A landscape with many peaks, sampled at points; each row gives a point and its height.
From any point a climber steps to the highest of the 2 points nearest to it. It stops when none of these is higher. Distance is the straight distance between rows; heights are no part of it.
<289>: -18 -30 -29 -25 -20 -2 1 54 -27 4 -16 26 -35 11 -22 14 41 5 -12 57 -9
 -16 -9 35 27 -39 9 35 -26 -20 -45 50 5 -5 79 0 34 6 29 -1 -1 -36  h=3.51
<1107>: -5 2 15 22 -11 78 -34 -14 49 52 47 -57 -24 -13 -14 41 48 30 0 -20 10 27
 29 -31 53 -7 42 -34 20 -8 -31 -1 33 -7 72 -5 21 0 14 -18 -67 -9  h=3.31
<201>: 8 38 17 57 -30 31 -13 18 -6 21 -11 -15 -19 37 -36 29 38 -11 -5 -29 40 86
 11 19 -12 -9 -25 40 35 -35 -41 -37 -14 40 -64 1 -27 13 -52 -1 25 -3  h=3.82
<707>: 33 17 -9 -79 -11 7 -14 15 25 -7 12 32 1 -33 26 32 29 72 33 10 -4 -35 18
 -45 47 -31 38 10 -9 6 -11 6 -10 -10 76 3 -17 4 -1 21 -40 -40  h=3.80
<1000>: -2 -9 57 -59 -38 -25 -13 -4 9 19 -26 23 36 -13 -9 -43 15 20 -26 41 -5 54
 -12 15 -17 1 12 -62 35 -22 -22 2 -8 10 -47 4 35 -20 73 -34 29 67  h=1.87
<954>: -50 4 -24 -10 72 45 -37 -43 29 -4 3 6 -38 29 -11 -3 31 15 -35 -5 -25 -58
 17 -29 21 9 -13 -14 6 -2 9 -17 -14 30 40 -6 20 -2 18 27 -10 -35  h=1.82
<625>: 33 13 -11 -84 -22 -8 -22 -37 28 0 46 4 -18 8 2 1 29 59 33 0 39 -12 12 3
 -8 27 -44 -30 -4 -10 -11 -9 -1 70 5 -21 -6 -9 -33 21 -29 18  h=1.26
<3>: 4 -42 -20 10 66 44 -5 -52 26 17 -16 -10 -21 -35 19 3 -33 1 -63 25 -3 8
 -31 56 1 28 14 -17 0 5 -6 -6 24 41 27 47 9 0 -43 -2 -38 -18  h=2.58
<328>: 25 -23 -4 17 -34 -6 -11 9 -22 33 77 -58 -34 25 -25 12 20 -16 -11 -63 -2
 81 -3 15 27 -38 29 3 12 -17 -8 -7 54 -17 6 -16 -30 -17 -18 37 -13 36  h=2.37
<202>: -33 2 34 17 3 -68 -28 55 -21 -8 -40 13 51 -45 -3 -37 5 -28 -8 -8 39 44
 -2 -23 -41 -16 -58 26 -7 -29 -12 -4 17 -31 -63 28 4 1 47 28 65 36  h=1.27
<1033>: 11 3 -34 -95 24 60 23 -19 35 3 21 -36 -21 -10 -14 21 28 26 87 47 7 -49
 -56 52 37 35 -28 71 -32 16 58 0 -10 22 3 -26 39 -26 41 -24 -26 -1  h=1.52
<226>: 15 22 -11 3 -46 4 22 -21 22 9 32 -35 8 -26 -16 -11 -8 80 26 -11 -12 -12
 12 -62 -22 -51 61 -22 -8 38 74 -27 24 -30 26 -49 -4 58 -36 -10 -18 10  h=0.55
<218>: 36 34 27 -46 -32 52 -3 -63 69 5 -15 -5 20 -27 20 41 -30 62 41 18 -8 6
 -14 -19 -18 3 29 -52 41 13 14 -27 -22 4 9 5 -4 36 -9 -38 -68 21  h=3.26
<1156>: 7 -38 -39 73 -34 1 28 -44 -9 -18 -4 -30 -31 12 -20 1 5 -13 -95 3 19 -22
 27 -3 -23 -12 34 -16 33 22 -47 6 24 -2 23 22 -16 7 -16 19 -2 -9  h=2.60
<1228>: 0 38 -27 32 -8 -16 0 15 -1 9 -34 -8 21 -27 32 15 -31 55 -27 4 -28 -9 13
 -1 -12 -35 60 31 7 5 3 -10 -40 10 52 37 -1 -24 -51 -42 -41 -50  h=4.62
<514>: 16 3 -16 -41 6 14 0 -1 20 -5 -31 -9 -10 -2 27 -4 17 57 9 59 2 -65 -4 39
 5 5 -23 50 -31 1 22 -1 -30 25 32 19 21 27 -7 -13 -9 -40  h=1.30
<403>: -45 17 9 5 55 -16 -58 11 -1 -24 13 61 -57 -10 0 1 22 -20 12 -22 1 -2 -4
 -84 5 -25 -26 -45 19 -1 -6 14 -34 -54 54 -39 -26 24 5 -19 -24 -14  h=3.64
<1096>: 12 21 -10 12 25 4 48 -16 -44 -3 -79 49 17 32 -6 14 -83 -30 -37 43 -33
 -48 -5 49 -41 43 -7 2 -29 12 -1 19 -76 12 -54 -41 27 39 -26 -38 48 6  h=2.96
<898>: -31 -18 -10 2 12 -48 -9 66 -86 -2 28 3 -1 17 -31 -49 49 -25 -61 1 8 8 35
 46 -4 -22 -50 12 -30 -3 -30 33 35 21 23 28 -18 -43 10 29 14 10  h=1.72
<1158>: -11 39 -30 4 26 -1 1 -42 0 -8 16 8 -13 26 2 22 -36 -26 24 -36 -17 -6 23
 -17 -41 37 -30 21 -39 12 63 -13 -4 22 -81 -81 5 39 -52 56 16 -8  h=4.47
<718>: 58 17 1 -34 -51 -9 27 20 5 35 36 -34 4 -11 24 45 -15 60 10 0 -17 -4 19
 -21 10 -50 68 -48 -19 26 8 22 35 -14 54 -56 34 28 -17 9 -41 20  h=0.63
<616>: -50 -42 59 -3 -30 -68 -6 53 -25 8 4 51 45 51 -27 -23 10 -76 12 -32 -42
 -6 -6 7 39 9 27 -39 22 -17 -8 -2 16 -19 -62 -32 0 -23 105 -19 65 67  h=4.11
<1084>: -11 -22 -7 60 -9 -12 5 -1 10 -10 26 -32 -20 9 -4 -23 1 -18 -15 13 51 9 1
 -30 -20 6 -4 -12 29 45 -22 10 54 -24 16 18 -62 0 8 58 -9 -4  h=2.97
<1231>: -32 -10 -40 59 64 41 -22 -17 14 -23 -7 3 -19 11 7 31 -2 -48 -25 -16 -52
 -10 -18 -19 24 22 36 5 34 -14 5 -17 -11 -19 25 5 0 -18 -6 22 -5 -65  h=2.01
<1022>: 35 6 36 -36 0 12 23 -27 23 25 -16 -1 44 -40 -7 -20 -52 56 -29 45 -19 -42
 6 27 -10 12 63 -76 44 10 -3 -8 -16 20 -12 13 39 52 0 -45 -37 22  h=3.60
<215>: -51 -36 -37 75 -12 52 6 4 -29 3 -30 -13 -53 -2 -32 -33 20 -30 -56 11 13
 -25 -27 -7 -70 -30 -15 14 17 2 19 -17 -16 -2 8 16 -9 -26 -5 -11 95 -12  h=3.98
<961>: -41 38 -21 51 3 80 17 -37 0 17 -3 -46 -36 5 -10 69 -19 12 33 -3 23 -12
 64 -9 -37 -6 -41 -6 -44 -13 72 -43 9 4 -19 -40 -1 41 -56 -1 -10 -6  h=1.66
<890>: -38 -1 -9 1 27 -62 -35 -21 30 5 35 23 -6 9 -23 -29 31 -65 20 -54 3 -17
 -4 -66 12 29 -22 -8 -5 -13 42 -13 29 -6 -10 -34 -1 -11 12 65 55 23  h=2.65
<847>: -18 -11 57 37 23 23 -30 -3 -17 -3 -46 -14 -16 19 -26 -28 61 -16 -23 0 -2
 29 -3 21 36 3 -27 19 50 -25 -29 34 -36 21 13 24 43 -40 82 -35 5 8  h=1.65
<1204>: 49 -5 19 -1 -62 -31 12 25 5 -26 13 22 28 39 19 20 3 12 6 -34 -31 -19 14
 -11 70 -26 48 4 25 37 -33 -1 -39 -9 22 35 4 -42 6 3 -16 1  h=0.92
<120>: 14 -1 8 -35 0 -42 34 -14 24 8 -37 -2 54 -61 13 -39 -81 34 -3 76 -3 -25 3
 8 -53 11 34 -60 -7 41 -13 9 8 -13 3 -26 -1 77 6 -6 -15 6  h=4.05
<779>: -19 6 -24 17 -59 -52 -10 24 8 -42 -6 31 85 -4 -6 3 -9 -33 -7 -38 5 35 3
 -49 12 0 94 -4 12 -12 -17 -28 33 -25 -26 31 -96 -50 26 25 -3 4  h=4.17
<612>: -16 39 -40 42 -22 -32 12 8 2 -36 -55 -1 63 19 9 22 -31 -12 -56 1 -25 -4
 38 20 -3 -17 90 47 4 10 -40 -5 -3 -17 -8 34 -9 -2 -49 19 -19 -87  h=4.30
<632>: -24 -19 -26 -8 30 -26 10 17 -20 0 -17 52 7 -1 32 26 -42 -52 1 -14 -23 94
 -61 -5 -12 42 10 62 -30 3 -37 15 6 -38 -16 45 -45 0 -52 21 -5 -2  h=2.12
<51>: 18 -13 14 -2 -101 -58 5 -5 28 -29 9 8 39 19 8 -26 26 -13 -17 3 51 30 -3
 -34 26 19 61 -18 27 7 -83 0 21 -1 11 71 -70 -19 47 33 10 1  h=3.77
<413>: -19 -21 -54 58 4 60 25 -39 -4 -12 -29 -6 -40 23 -4 28 -16 -9 -55 -2 -17
 -35 -16 -8 -10 -11 65 -21 10 40 -7 -17 -35 -28 37 -7 -38 9 -45 -9 -24
 -61  h=2.27
<242>: 44 -69 44 -64 19 -9 7 23 -45 13 -22 -1 -29 -26 16 -49 21 2 -53 4 1 -24
 -25 11 33 4 -21 -5 -3 -2 12 44 -61 12 24 15 70 -7 33 -61 25 31  h=2.24
<586>: -18 27 28 14 17 44 -62 34 21 25 8 1 -31 8 -22 -5 84 13 37 2 30 26 -17
 -15 50 -23 -56 33 38 -61 -7 -4 -41 10 9 -15 23 -18 71 -31 7 8  h=1.46
<980>: 2 2 -10 2 57 -6 -36 3 33 -31 -20 35 -32 -17 29 16 10 41 12 -12 20 -11 6
 -52 39 -13 1 -17 3 -7 -16 12 -36 -14 71 33 -23 17 -46 -28 -29 -40  h=4.14
<1029>: -7 9 -35 -34 13 4 1 -25 -1 18 24 -29 -27 30 -46 -17 16 39 -28 -6 40 -40
 37 38 -21 12 -67 -42 -40 -29 15 -21 -20 96 -14 -33 29 -30 -47 15 8 27  h=1.15
<78>: -22 8 9 -7 -18 -86 -1 12 -9 -21 36 36 24 11 -10 -64 5 -22 9 -5 11 -64 -1
 -59 -6 -30 19 -20 -10 29 35 -16 14 -5 0 1 -23 -20 35 20 72 25  h=2.46
<554>: -16 -18 6 -34 -48 -41 5 -5 22 -23 -10 17 67 -39 1 -46 17 42 -25 34 -3
 -70 14 -25 -11 -4 29 -27 7 26 -1 -18 9 8 -6 47 -7 -56 51 27 43 -11  h=2.28
<499>: 7 55 42 84 -24 15 -12 27 5 17 -1 -24 -26 35 -17 19 31 -23 21 19 15 20 39
 -20 -9 -20 -23 10 8 7 -31 -7 -17 -17 -44 -38 6 52 3 -8 19 1  h=4.06
<405>: -25 5 -9 12 -43 -22 4 23 2 21 32 22 -6 62 -44 17 28 -48 -35 1 -7 66 39
 66 -6 -15 -7 18 -40 -22 -80 1 41 1 -27 -44 -20 -2 -16 38 -19 8  h=0.49
<98>: 2 -30 -49 -22 67 44 14 -33 -9 33 -34 8 -65 12 -11 28 -51 -21 -52 48 -32
 16 -58 74 -7 32 -16 -5 -15 -21 -12 7 -32 28 -10 26 14 12 -50 -60 -22 4  h=2.22
<254>: 23 -9 -48 -53 51 86 24 -17 6 0 51 -81 -31 -30 -5 31 -6 6 68 3 21 -36 -37
 42 44 22 -23 -4 -34 0 49 22 -1 -27 17 -9 1 -33 42 -52 -58 -13  h=1.67
<835>: 34 44 13 -9 2 -1 38 -1 -9 -6 -39 7 -5 25 37 15 -64 37 47 58 23 -36 -4 31
 -27 -2 -25 1 -27 20 14 41 -44 -28 -34 -67 7 96 -2 -58 -40 -19  h=4.12
<41>: -21 15 -13 74 93 55 0 -37 16 -3 -1 -60 4 -18 23 9 -41 -23 1 -23 3 -9 48
 7 -30 30 -25 -22 -37 -11 50 -13 43 -14 -27 -10 23 32 -51 37 -21 -20  h=1.85
<577>: -32 -24 -24 -19 25 95 10 -12 3 20 34 -68 -28 -22 -8 29 -15 14 52 6 -17 3
 -40 5 10 12 -32 -65 4 16 4 12 10 -27 29 -11 -51 -29 54 -17 -47 11  h=1.96
<163>: 27 -2 -3 -80 5 43 0 -42 19 12 14 -7 13 1 9 -7 48 73 47 51 34 -95 8 43 23
 -6 -62 21 -9 -4 46 13 -42 66 3 0 37 -6 46 -44 -14 3  h=1.40
<579>: -51 -15 -12 2 24 46 -44 -36 36 -15 -12 25 11 -15 -1 -21 16 26 16 37 -47
 -51 -49 -33 21 7 3 16 36 13 0 -16 -35 10 18 33 -11 -35 71 -14 15 -28  h=1.63
<715>: 40 24 18 37 -14 40 -2 -22 -21 -42 51 -32 -20 43 8 23 4 2 24 -10 16 -40
 41 -11 53 14 -15 -67 21 45 -18 14 9 -24 39 1 -55 -21 3 14 -71 -19  h=2.56
<295>: 10 -10 50 4 17 -48 2 47 8 -8 -13 11 35 -33 31 10 -10 -58 23 -29 11 45
 -21 -25 -4 16 -1 80 -3 -21 35 -20 39 -44 -63 9 7 -11 11 29 63 19  h=1.07
<1202>: -5 0 11 -60 -15 -5 27 34 -19 23 0 -26 36 -29 -13 12 4 58 34 51 8 28 28
 63 -28 -16 -10 -47 -27 13 -24 20 43 13 22 -17 13 -7 44 -16 -50 17  h=1.39
<869>: 12 12 -28 15 0 53 35 -48 2 18 -18 -78 -12 -22 0 9 -38 53 35 27 36 -22 46
 33 -79 -18 -50 27 -49 -18 34 -23 7 30 -7 19 -9 38 -94 -40 -5 -12  h=1.51
<238>: 35 64 1 39 43 8 -3 -9 -6 -7 -35 18 68 -44 19 14 -50 -5 36 -58 2 3 53 -9
 -71 -14 -20 18 -20 -3 87 -48 -25 -3 -87 -5 56 39 -53 -22 74 11  h=2.63
<1233>: -2 34 3 17 3 24 14 -7 -5 -21 -76 11 -9 -14 15 10 -38 59 15 52 8 -1 -7
 -15 -53 3 -27 -18 -12 -5 19 -6 -85 -17 -30 -27 -26 79 -45 -75 -13 -16  h=3.73
<585>: 23 -17 -18 -19 34 -14 -24 0 -6 7 10 -3 -40 23 -8 -9 46 -19 -83 -52 0 11
 48 48 31 16 -59 0 -33 -56 5 -17 -19 106 -3 20 38 -23 -48 31 -2 5  h=1.02
<1040>: -8 14 27 40 44 28 -15 -25 1 -3 14 -60 20 -21 -10 10 -37 5 9 -28 7 -45 33
 9 10 19 -18 -35 8 17 52 -12 22 -9 -15 -5 32 -11 12 -6 0 8  h=2.08
<958>: 45 38 13 -49 1 50 7 -43 59 -14 16 -14 -5 4 28 68 -5 28 67 1 -32 21 -11
 -15 53 18 7 9 2 -21 28 -21 -7 26 -14 -20 6 3 -9 -19 -71 9  h=3.04
<1187>: 18 -37 -9 -30 39 21 29 -28 5 20 -6 10 -5 -36 25 11 -22 1 -36 2 -29 15
 -15 38 47 48 18 -22 24 9 -34 50 28 6 43 89 25 -24 24 -5 -33 -1  h=3.03
<855>: 12 -4 -4 10 -41 73 19 -23 22 6 45 -45 -9 35 -2 30 14 2 52 30 -10 -6 -16
 15 48 28 -2 -48 5 24 -35 10 46 2 32 7 -47 -31 65 31 -55 8  h=2.29
<771>: -15 -4 -17 42 -46 27 21 4 -29 3 22 -9 -40 54 -38 -22 37 -52 6 -12 14 -24
 -36 -14 -28 -19 -28 21 16 1 14 -34 -13 21 -19 -31 -13 -16 8 9 52 10  h=4.43
<144>: -3 -9 19 -10 -10 6 -24 20 22 -2 -42 33 32 -42 15 -19 -7 36 31 54 -6 20
 -48 -24 22 5 11 38 26 -17 11 -21 -28 -4 1 38 4 -15 44 -13 33 -20  h=1.45
<197>: -5 -20 1 -36 12 -70 -1 18 11 -32 61 9 21 -7 15 -17 -6 -12 37 -42 10 20
 -12 -12 9 11 -18 4 -34 9 12 -1 85 -14 12 15 -54 -30 -11 59 -11 49  h=2.98
<255>: 27 9 8 -31 0 -39 -16 7 -14 7 -24 49 -30 42 12 -7 14 -9 -86 -12 -8 2 61 5
 20 -11 -24 -15 -16 -55 -24 3 -66 83 -32 1 68 8 -44 -11 28 0  h=0.90
<621>: 1 11 3 27 -16 0 -40 -21 34 -1 15 -14 -17 11 -2 -13 57 3 -18 -32 50 42 4
 -31 -3 9 -56 14 18 -21 -11 -42 -6 40 -17 23 -19 -12 -58 29 31 31  h=3.61
<1170>: 16 -23 61 16 -39 -1 -2 41 -1 29 62 -47 23 -18 -13 -9 37 -14 14 -35 3 61
 -16 2 18 -37 25 6 -3 -11 -19 4 67 -39 20 0 25 -35 50 1 0 74  h=2.66
<459>: -8 -52 -3 -43 63 -25 -3 46 -38 45 -2 41 -56 5 6 -19 18 -27 -38 19 1 -12
 9 13 36 7 -26 -1 -30 -20 -29 54 17 -28 64 -1 30 40 -3 21 12 0  h=3.07
<877>: 48 -30 -15 25 19 45 25 -105 4 -25 11 -13 -21 -12 32 -19 -38 -39 -17 -31
 -9 -37 -61 11 9 46 32 -9 50 28 41 -16 -3 8 -23 94 -20 -26 -41 9 -7 9  h=4.50
<1106>: 3 -7 -25 11 -4 12 8 -24 -7 -20 16 15 -52 26 0 0 22 -46 42 -63 -14 -31
 -27 -27 -34 15 -31 59 -3 -1 53 -25 -33 10 -25 -21 -10 -6 -75 34 52 -22  h=4.79
<792>: 10 21 5 -31 10 -12 24 9 29 -6 6 6 -12 -12 34 -8 9 18 94 24 31 -52 -29
 -22 8 -15 -57 81 -9 -18 30 15 -24 -26 29 3 -13 33 9 10 3 -25  h=1.16
<61>: -28 -12 -40 96 13 16 8 15 -43 1 -22 2 9 -27 -29 -25 -38 -32 -56 9 29 -28
 27 -15 -59 -31 -37 -35 1 -7 32 11 -15 0 -14 -7 15 27 -29 9 45 -4  h=3.39
<696>: -17 -63 36 -63 -50 -47 -9 23 14 18 -2 18 45 -48 -26 -72 36 20 -43 53 30
 27 -12 -27 -3 -7 20 -20 7 -25 -10 -17 19 46 -22 34 22 -17 42 11 54 19  h=2.09
<270>: 28 -5 41 -1 -59 15 -13 -10 28 9 -6 30 -3 25 8 1 35 -1 67 2 4 38 -75 -17
 38 9 27 73 46 -26 -14 -26 -43 5 -19 30 -17 -23 31 -14 50 -7  h=1.29
<123>: -10 31 1 42 20 42 -21 -9 -23 -28 -21 21 -46 6 -17 56 1 8 13 4 -28 -22 -7
 -40 25 -22 13 -32 38 15 -3 -24 -43 -44 55 -63 -17 13 31 -38 -56 -32  h=3.17
<566>: -19 4 -3 -28 -39 -12 -13 26 0 10 -26 24 23 -4 -35 -13 -19 52 -30 34 -10
 57 -2 1 -37 -13 -4 -50 11 5 -40 -8 -10 12 -4 -23 -20 18 39 -40 -15 16  h=1.64
<423>: -4 -29 7 0 37 -8 -1 30 -35 11 -27 10 -60 -36 22 -5 -3 -29 -34 -14 7 17
 -7 10 11 -4 -49 8 -4 -19 -2 22 -19 -9 -4 40 48 18 -9 -8 35 13  h=2.62
<1129>: -1 2 11 1 -1 14 13 1 28 13 9 -28 39 -77 -2 4 -31 48 34 -3 -4 18 -29 -46
 -45 -38 23 10 13 17 45 -20 61 -32 3 -46 5 -19 -17 -11 -3 16  h=0.44
<1024>: -11 17 -9 31 5 34 25 23 -29 7 -65 35 -19 12 -16 -10 -61 16 -30 57 -9 -23
 1 1 -89 -31 7 21 -15 -22 22 -4 -67 -6 -28 -57 57 65 -28 -67 38 -15  h=3.34
<1214>: -34 6 -2 -17 56 -16 -21 5 -2 26 2 15 14 -53 -9 19 -28 -9 24 -9 -4 66 -10
 -19 -22 -10 0 -12 8 -6 17 -11 28 -39 -11 -66 19 24 21 -2 3 47  h=0.26
<1151>: 12 0 12 -25 -24 -13 -50 -1 46 30 20 2 -14 -5 -10 22 66 51 0 0 15 0 51
 -37 38 -13 33 -24 31 -23 -65 -8 17 10 58 -22 -8 2 29 13 -37 -3  h=3.55
<834>: 38 3 20 1 -30 -30 -13 71 -49 -25 10 10 30 23 22 -24 -1 -6 4 -53 -42 30
 -13 41 27 -30 23 12 10 -18 -13 -3 -36 -7 -33 24 6 -67 14 -53 -31 15  h=1.08
<1093>: 18 36 -2 -6 -15 24 14 -32 2 8 -21 1 -8 24 -5 41 -36 -11 23 -10 -45 29
 -26 26 1 13 22 9 10 4 9 -35 -33 1 -47 -31 13 -4 -25 5 -43 -1  h=2.82
<1268>: -17 -7 -3 19 -18 -57 -2 73 -38 -22 -19 10 21 -9 -3 -62 33 -18 -51 -18 38
 37 4 -15 -28 -16 -47 44 -4 -12 -38 30 18 -15 -7 49 -44 -36 -16 27 60 14  h=1.50
<1186>: 0 6 -4 31 -15 15 0 32 -19 37 75 -89 -17 40 -54 -9 47 -41 -36 -65 18 21
 36 33 -1 -21 -18 -21 -27 -3 17 17 85 34 33 -31 33 -33 -6 39 -6 27  h=2.13
<62>: -44 -37 -44 -5 36 -10 3 29 -11 -20 29 25 -1 1 15 8 -13 -43 35 -33 -41 40
 -52 20 15 28 -37 29 -34 15 -6 5 51 -38 36 19 -69 -39 -14 50 -8 1  h=2.54
<26>: 33 -74 56 -13 -18 -16 6 15 -17 0 -26 -22 2 -6 -6 -55 80 -8 -46 -16 -16
 -1 1 18 39 7 7 -12 23 24 11 23 -12 51 21 51 63 -73 76 -28 20 22  h=1.93
<822>: -22 27 16 -17 -5 15 33 -29 5 -14 -35 36 33 0 -10 10 -64 36 22 60 -42 -44
 30 20 -49 11 24 -38 -35 51 7 -5 -28 -38 18 -54 -18 115 13 -32 -53 -14  h=4.63
<956>: -33 -2 -36 38 -61 -14 8 37 -49 1 -23 -30 -15 -21 -18 -8 26 22 -42 32 6 4
 19 29 -10 -69 60 4 12 -10 -71 82 6 -16 84 1 21 -8 0 -30 1 -23  h=3.91
<429>: 0 -7 -8 -63 78 -35 -9 -26 25 1 40 24 -5 -29 17 -43 -17 -14 44 -19 34 -54
 -10 -40 -30 42 -43 -25 -24 13 46 20 -15 2 -23 -77 34 24 0 -1 30 51  h=3.83
<179>: 16 -20 17 -5 -25 7 21 -39 27 -6 -11 -15 8 -13 31 7 11 15 4 8 21 59 -4 -8
 49 33 22 -32 51 19 -71 35 24 -19 27 90 -53 -24 38 3 -29 3  h=3.33
<95>: -28 19 -14 -34 49 13 7 -62 32 23 30 -17 -20 15 4 -12 -17 10 38 -8 6 -42
 35 -15 -38 33 -40 -49 -16 30 52 -29 -5 19 -21 -92 5 56 -6 14 13 2  h=4.18
<902>: -2 20 -17 26 -36 24 -6 70 -17 23 -35 -44 -25 -15 5 8 7 47 -38 20 26 37
 12 18 -16 -74 23 22 -18 -15 -40 12 -17 12 54 22 4 2 -47 -61 -49 -51  h=4.29
<738>: 72 -5 23 -16 -57 -54 32 25 12 7 42 19 -14 31 6 27 -17 -9 17 -37 -8 -8 17
 -31 37 -26 45 -25 9 29 1 2 26 -35 13 -59 -3 13 2 30 -26 38  h=0.76
<113>: 28 1 -2 37 47 26 10 -26 -16 14 -70 10 -23 3 18 43 -69 -39 -62 50 -7 6
 -10 56 -18 30 -3 -27 -10 -32 -29 12 -48 10 -31 7 19 71 -63 -25 1 -12  h=2.53
<428>: 9 -39 -23 11 -14 -2 12 17 -35 -18 -14 7 4 17 33 -4 -15 -20 -51 4 -39 17
 -24 65 31 -6 26 36 11 26 -52 42 7 12 50 59 10 -69 18 5 -29 -20  h=3.56
<646>: -21 10 -20 43 3 -35 -3 21 -56 17 20 -47 -7 16 -22 -19 22 -18 -49 -23 -19
 -26 59 52 -10 -29 4 -4 -36 -1 4 25 26 40 17 -8 61 -60 5 16 -4 -16  h=1.92
<49>: -7 -16 -41 17 8 34 -11 -55 29 -2 25 -28 10 5 -25 -22 -20 4 -37 -44 -34
 -51 -6 -16 -2 28 48 3 17 17 41 -37 11 36 20 74 -17 -29 -58 36 11 -31  h=4.01
<881>: 1 25 -10 73 9 -9 40 -8 -50 -13 -40 21 48 -48 -1 -3 -71 -36 -12 -18 15
 -31 42 -17 -58 7 -40 -21 -19 10 50 17 9 -3 -95 -24 41 44 -38 9 99 21  h=2.90
<105>: -16 -3 11 -29 7 -36 -21 15 -49 21 32 75 5 86 -19 -9 24 -45 -25 -11 -28
 41 27 51 -5 3 -40 -10 -34 -11 -61 18 -11 1 -48 -48 11 13 0 24 30 44  h=0.64
<446>: 12 0 1 1 22 -40 18 28 -40 -6 -30 32 8 24 21 45 -43 -66 31 2 -39 6 -27 2
 -1 18 8 42 -27 -2 11 3 -17 -31 -24 -20 2 -7 -30 -6 -17 -18  h=2.52
<129>: 27 -68 11 4 74 15 3 -54 16 -17 -25 -6 -23 -21 56 -50 -70 -19 -46 -16 -1
 -58 -49 -9 -8 65 14 -30 35 34 24 2 -19 -25 -18 59 12 37 -27 -14 27 -9  h=3.81
<1209>: 12 47 33 -52 -24 5 -26 10 30 -5 19 -4 -11 15 -14 -5 51 50 48 19 64 27 3
 -1 -1 -19 -51 34 12 -33 -16 -21 -26 49 -19 -28 -15 21 24 -15 -1 -9  h=1.35
<388>: 25 -41 -21 -43 36 -33 17 0 -12 -8 46 -4 -15 -7 15 -16 -13 -15 37 2 25
 -31 -32 -9 11 35 -42 -31 -18 32 44 42 41 -18 4 -36 -16 17 20 35 -10 32  h=3.40
<1210>: -27 -30 -4 27 -64 -91 -2 47 -6 -24 -12 53 53 60 -14 -12 6 -49 -16 -30 7
 30 19 -24 20 -14 85 -15 -1 -26 -33 -10 44 -20 -85 -21 -36 -2 64 2 46 22  h=4.65
<658>: -70 34 -29 -1 -32 -38 6 22 16 -4 1 -6 17 15 -36 24 16 -25 -26 21 8 72 7
 1 -23 5 1 52 -31 -1 -44 -12 57 -11 -32 -14 -55 14 -25 73 -11 -17  h=0.36
<1230>: -16 28 -23 -14 -49 -48 9 23 2 -21 -18 16 48 28 22 33 0 -39 3 -10 -30 39
 -16 63 17 7 63 62 -16 11 -60 9 25 5 -1 53 -13 -55 -8 29 -28 -55  h=3.99
<844>: 36 -2 36 -31 -12 4 23 -2 3 -7 19 -19 -21 7 5 -18 43 -20 87 -18 34 7 -69
 -34 38 -8 -39 88 38 -18 30 -2 -29 -28 -9 -31 -10 -21 9 -26 41 18  h=1.14
<584>: 6 48 59 36 4 5 -22 -7 7 -11 -24 3 49 -7 23 12 -32 16 69 -13 11 6 2 -33
 -51 -11 -13 48 41 5 69 -42 -27 -27 -92 -22 37 26 2 -19 64 -8  h=2.50
<823>: -57 -25 -19 -15 5 -1 7 -20 33 0 34 13 10 -24 -32 11 3 -25 -10 27 -9 -10
 -17 -16 1 44 16 -22 0 34 -10 16 68 1 21 4 -19 -4 51 78 -17 -25  h=3.41
<872>: -8 11 10 -26 -43 -52 -12 30 -16 -11 -19 76 -7 65 -13 -10 44 1 -24 0 -20
 8 -2 17 6 12 -9 8 -4 -18 -40 -14 -79 38 -45 -25 8 -5 13 -32 53 8  h=0.78
<1119>: 9 33 49 43 63 -27 -40 -12 23 -14 -17 19 46 -25 22 -15 -12 -7 36 0 14 -39
 23 -54 -6 -11 -12 10 37 3 45 1 6 -36 -31 9 32 19 51 7 23 12  h=2.32
<46>: 22 -25 35 17 -47 19 -15 15 7 57 41 -47 -13 -24 1 26 42 1 -30 -18 -26 57
 7 3 50 -52 77 -14 45 -30 -60 26 43 -23 50 -6 51 -22 39 -22 -36 36  h=2.99
<631>: 28 -13 62 42 6 -63 -12 32 -43 -50 -19 40 13 15 52 18 5 -95 36 -66 -8 30
 3 16 34 38 8 63 11 -34 12 -15 12 -37 -72 53 -26 -9 -19 30 38 1  h=0.91
<790>: -11 -13 2 -17 -21 -37 -16 37 -35 -22 -14 50 27 -29 -2 -23 -4 2 8 -24 -4
 39 -37 5 -4 1 10 26 15 -26 7 -34 -32 7 -17 61 -14 -68 -3 -38 31 -1  h=1.25
<1063>: -8 -18 -30 -92 -30 -24 10 43 -33 13 40 34 32 -20 -8 -12 -6 31 4 17 -29
 43 -31 33 -18 17 19 -21 -54 37 -30 17 46 4 33 18 -39 -13 -10 5 -47 18  h=1.19
<858>: -1 57 -3 27 12 -10 15 5 5 2 8 -39 17 -9 4 -31 -16 36 12 23 49 -31 56 -20
 -64 -4 -86 36 -69 -9 40 25 -2 -9 -5 29 -35 30 -76 8 12 -22  h=1.34
<71>: 22 31 2 35 45 57 24 -18 -25 -46 8 -32 -27 36 26 49 -22 -6 48 1 -25 -46
 11 10 51 -11 11 -11 0 30 15 25 -2 -53 58 -19 -22 -3 31 -2 -72 -55  h=2.83
<336>: 1 22 -5 -14 6 9 -11 -68 65 -1 19 3 26 -26 0 -12 -11 21 8 -11 -12 -37 20
 -34 -8 35 13 -10 -6 21 27 -12 52 5 13 20 -32 10 -40 62 -21 -26  h=3.75

For each start below, name the point where the climber stops.
<858> | <1106>
<405> | <1228>
<26> | <1228>
<632> | <1106>
<202> | <980>
<579> | <877>
